Each scene shows the same named points in several views. A view is turned or mirrored, shifted and resized as a whole, has a little noise and may leave points out.
In the rows, zero is written as 128.

Scene 1
View 1
Zuv: [172, 77, 173, 98, 171, 192, 87, 100, 123, 54, 155, 175, 119, 143, 120, 133, 108, 95, 126, 127, 199]
neni: [105, 202, 139, 190, 133, 208, 141, 203, 164, 73, 219, 138, 123, 143, 46, 129, 112, 87, 130, 194, 144]
zez: [160, 134, 120, 123, 170, 184, 121, 153, 118, 97, 173, 146, 102, 136, 107, 161, 90, 138, 172, 126, 192]
Fikub: [116, 154, 151, 114, 131, 184, 131, 121, 142, 92, 166, 189, 147, 133, 109, 145, 101, 106, 113, 168, 189]
Rugor: [152, 130, 118, 81, 135, 172, 100, 105, 126, 132, 142, 151, 104, 150, 117, 128, 120, 166, 123, 131, 194]
leba: [146, 95, 162, 50, 142, 164, 105, 59, 121, 101, 124, 210, 146, 128, 154, 151, 97, 126, 112, 132, 222]
panar: [155, 131, 124, 101, 146, 178, 110, 122, 124, 112, 154, 152, 108, 142, 114, 141, 107, 148, 142, 130, 195]
Sosi: [172, 97, 138, 88, 164, 179, 96, 109, 115, 96, 147, 156, 105, 143, 122, 142, 106, 141, 146, 116, 202]
Gazal: [162, 98, 129, 41, 151, 154, 108, 69, 104, 132, 113, 192, 126, 130, 166, 164, 87, 167, 141, 108, 232]
naz: [137, 197, 94, 177, 164, 192, 151, 220, 133, 105, 207, 117, 97, 139, 69, 166, 86, 140, 192, 149, 166]
Petaf: [141, 156, 132, 153, 168, 197, 134, 178, 131, 76, 194, 150, 114, 134, 87, 159, 91, 109, 167, 148, 181]
fub: [132, 184, 113, 158, 136, 193, 125, 183, 146, 111, 197, 120, 98, 151, 66, 128, 119, 138, 144, 162, 159]
rivam: [137, 185, 95, 148, 142, 188, 133, 189, 135, 123, 187, 119, 94, 148, 74, 145, 106, 156, 164, 150, 168]
fala: [148, 129, 151, 127, 152, 193, 111, 137, 137, 77, 175, 157, 117, 145, 94, 132, 111, 108, 129, 148, 181]
Roli: [102, 154, 154, 82, 97, 172, 120, 83, 151, 118, 142, 197, 156, 138, 118, 123, 116, 122, 75, 176, 191]
Semig: [106, 211, 97, 134, 113, 175, 147, 168, 148, 143, 175, 142, 118, 138, 83, 144, 106, 157, 136, 172, 174]
suf: [132, 151, 134, 120, 152, 180, 138, 143, 130, 93, 170, 178, 134, 127, 112, 166, 86, 121, 151, 147, 197]
View 2
leba: [184, 149, 143, 114, 12, 61, 129, 140, 136, 151, 205, 131, 138, 131, 105, 99, 106, 156, 110, 147, 93]
Zuv: [167, 144, 146, 139, 33, 70, 149, 158, 125, 144, 192, 117, 108, 154, 124, 136, 64, 107, 80, 152, 84]
Petaf: [132, 129, 88, 141, 76, 131, 143, 157, 115, 127, 137, 89, 110, 187, 106, 193, 95, 100, 95, 129, 130]
zez: [149, 150, 88, 135, 59, 117, 112, 138, 155, 131, 153, 97, 122, 179, 115, 178, 83, 107, 101, 146, 127]
Fikub: [149, 131, 104, 124, 56, 104, 143, 146, 107, 150, 173, 115, 125, 154, 85, 120, 125, 157, 109, 126, 127]
rivam: [110, 149, 45, 148, 101, 154, 109, 130, 143, 146, 134, 94, 109, 192, 96, 174, 95, 124, 104, 134, 159]
Sosi: [164, 161, 114, 138, 40, 88, 112, 131, 165, 148, 184, 115, 119, 159, 123, 140, 66, 120, 95, 156, 105]
Roli: [152, 136, 109, 122, 54, 95, 142, 135, 103, 172, 192, 132, 125, 136, 74, 72, 137, 189, 114, 127, 125]
neni: [90, 108, 65, 157, 122, 162, 175, 168, 57, 149, 123, 89, 87, 193, 79, 168, 119, 120, 88, 105, 153]
suf: [152, 135, 98, 120, 48, 113, 132, 148, 126, 129, 155, 97, 131, 168, 98, 162, 118, 132, 116, 130, 131]
fub: [98, 140, 47, 161, 119, 159, 124, 131, 124, 159, 136, 98, 96, 193, 91, 159, 94, 125, 93, 130, 161]
panar: [150, 156, 92, 136, 57, 106, 112, 130, 155, 151, 173, 113, 117, 163, 108, 137, 83, 132, 103, 148, 123]
Gazal: [197, 172, 121, 105, 2, 65, 86, 112, 198, 143, 202, 123, 155, 138, 115, 117, 94, 157, 124, 160, 106]
naz: [107, 135, 42, 144, 105, 167, 118, 143, 134, 124, 111, 75, 109, 205, 101, 217, 102, 102, 105, 126, 164]
View 3
Rugor: [78, 170, 106, 127, 140, 130, 161, 91, 127, 123, 91, 172, 125, 129, 120, 173, 160, 141, 107, 68, 115]
zez: [64, 173, 143, 121, 128, 125, 109, 125, 151, 140, 106, 149, 105, 141, 120, 179, 133, 119, 125, 124, 120]
neni: [36, 189, 80, 120, 183, 126, 142, 131, 96, 169, 166, 92, 77, 184, 97, 105, 86, 158, 147, 207, 32]
Fikub: [76, 190, 113, 134, 148, 100, 165, 75, 118, 153, 130, 100, 121, 143, 102, 141, 156, 133, 131, 90, 60]
rivam: [51, 170, 75, 119, 153, 133, 115, 123, 133, 149, 126, 163, 98, 178, 141, 156, 104, 158, 121, 174, 121]
Semig: [60, 183, 44, 132, 162, 108, 145, 77, 125, 157, 136, 147, 120, 191, 148, 134, 120, 174, 121, 150, 108]
Roli: [88, 191, 80, 140, 158, 103, 208, 43, 98, 139, 124, 118, 142, 135, 100, 131, 185, 152, 114, 40, 55]
Zuv: [73, 174, 186, 122, 131, 139, 157, 130, 122, 116, 93, 123, 99, 87, 66, 174, 167, 93, 126, 55, 62]
fala: [62, 178, 131, 121, 148, 136, 151, 122, 115, 134, 116, 127, 97, 126, 88, 151, 136, 126, 126, 108, 68]
Gazal: [103, 175, 149, 137, 109, 103, 147, 59, 161, 121, 71, 167, 155, 103, 126, 205, 205, 112, 103, 1, 144]
suf: [68, 188, 132, 132, 133, 99, 127, 92, 147, 157, 126, 111, 115, 152, 118, 160, 149, 123, 132, 110, 92]
Petaf: [54, 182, 137, 119, 141, 123, 111, 134, 137, 157, 133, 113, 90, 159, 110, 156, 113, 124, 137, 161, 81]
Sosi: [76, 167, 155, 120, 128, 136, 140, 114, 136, 116, 82, 163, 114, 108, 103, 187, 163, 112, 112, 62, 112]
View 4
panar: [138, 145, 149, 125, 138, 142, 152, 124, 123, 138, 139, 146, 111, 119, 143, 121, 136, 138, 111, 124, 112]
zez: [125, 142, 159, 143, 135, 138, 152, 137, 133, 145, 132, 143, 112, 114, 149, 127, 126, 152, 121, 131, 105]
Sosi: [154, 149, 152, 127, 141, 154, 146, 123, 124, 146, 143, 152, 105, 118, 144, 139, 137, 142, 108, 126, 119]
Gazal: [173, 160, 137, 115, 121, 172, 142, 118, 116, 133, 153, 160, 103, 117, 163, 127, 142, 145, 120, 97, 146]
leba: [180, 131, 143, 107, 123, 148, 136, 100, 106, 139, 158, 156, 112, 113, 147, 128, 145, 154, 98, 106, 136]
suf: [130, 125, 156, 133, 122, 125, 148, 126, 125, 140, 142, 141, 123, 110, 151, 114, 129, 163, 116, 119, 110]
naz: [79, 133, 166, 158, 135, 111, 164, 152, 145, 141, 119, 129, 124, 116, 148, 103, 115, 151, 129, 142, 80]
Rugor: [143, 153, 141, 115, 139, 147, 154, 120, 119, 131, 142, 150, 110, 124, 139, 113, 144, 123, 110, 118, 118]
fub: [95, 130, 155, 134, 145, 109, 163, 133, 132, 135, 126, 131, 125, 121, 130, 100, 129, 133, 111, 143, 82]
Petaf: [113, 121, 168, 145, 134, 116, 151, 134, 133, 149, 131, 135, 121, 110, 143, 123, 121, 163, 114, 140, 91]
Roli: [152, 117, 136, 94, 124, 120, 146, 95, 101, 123, 155, 146, 128, 115, 136, 93, 149, 143, 94, 108, 120]
rivam: [92, 140, 154, 140, 140, 120, 165, 142, 136, 134, 124, 134, 121, 121, 142, 100, 127, 134, 122, 135, 88]
Semig: [96, 132, 145, 123, 127, 111, 163, 131, 125, 120, 132, 132, 131, 119, 145, 76, 134, 134, 119, 120, 96]
fala: [142, 121, 156, 122, 142, 122, 147, 112, 119, 146, 142, 142, 118, 114, 128, 127, 135, 148, 94, 138, 100]
neni: [88, 96, 166, 134, 140, 79, 159, 124, 126, 141, 128, 123, 138, 111, 122, 96, 124, 153, 98, 151, 68]

In a view up to two points have been moved. Name them for each view, in the order of its rows, or write -.
view 1: leba
view 2: Fikub, fub
view 3: Rugor
view 4: fala
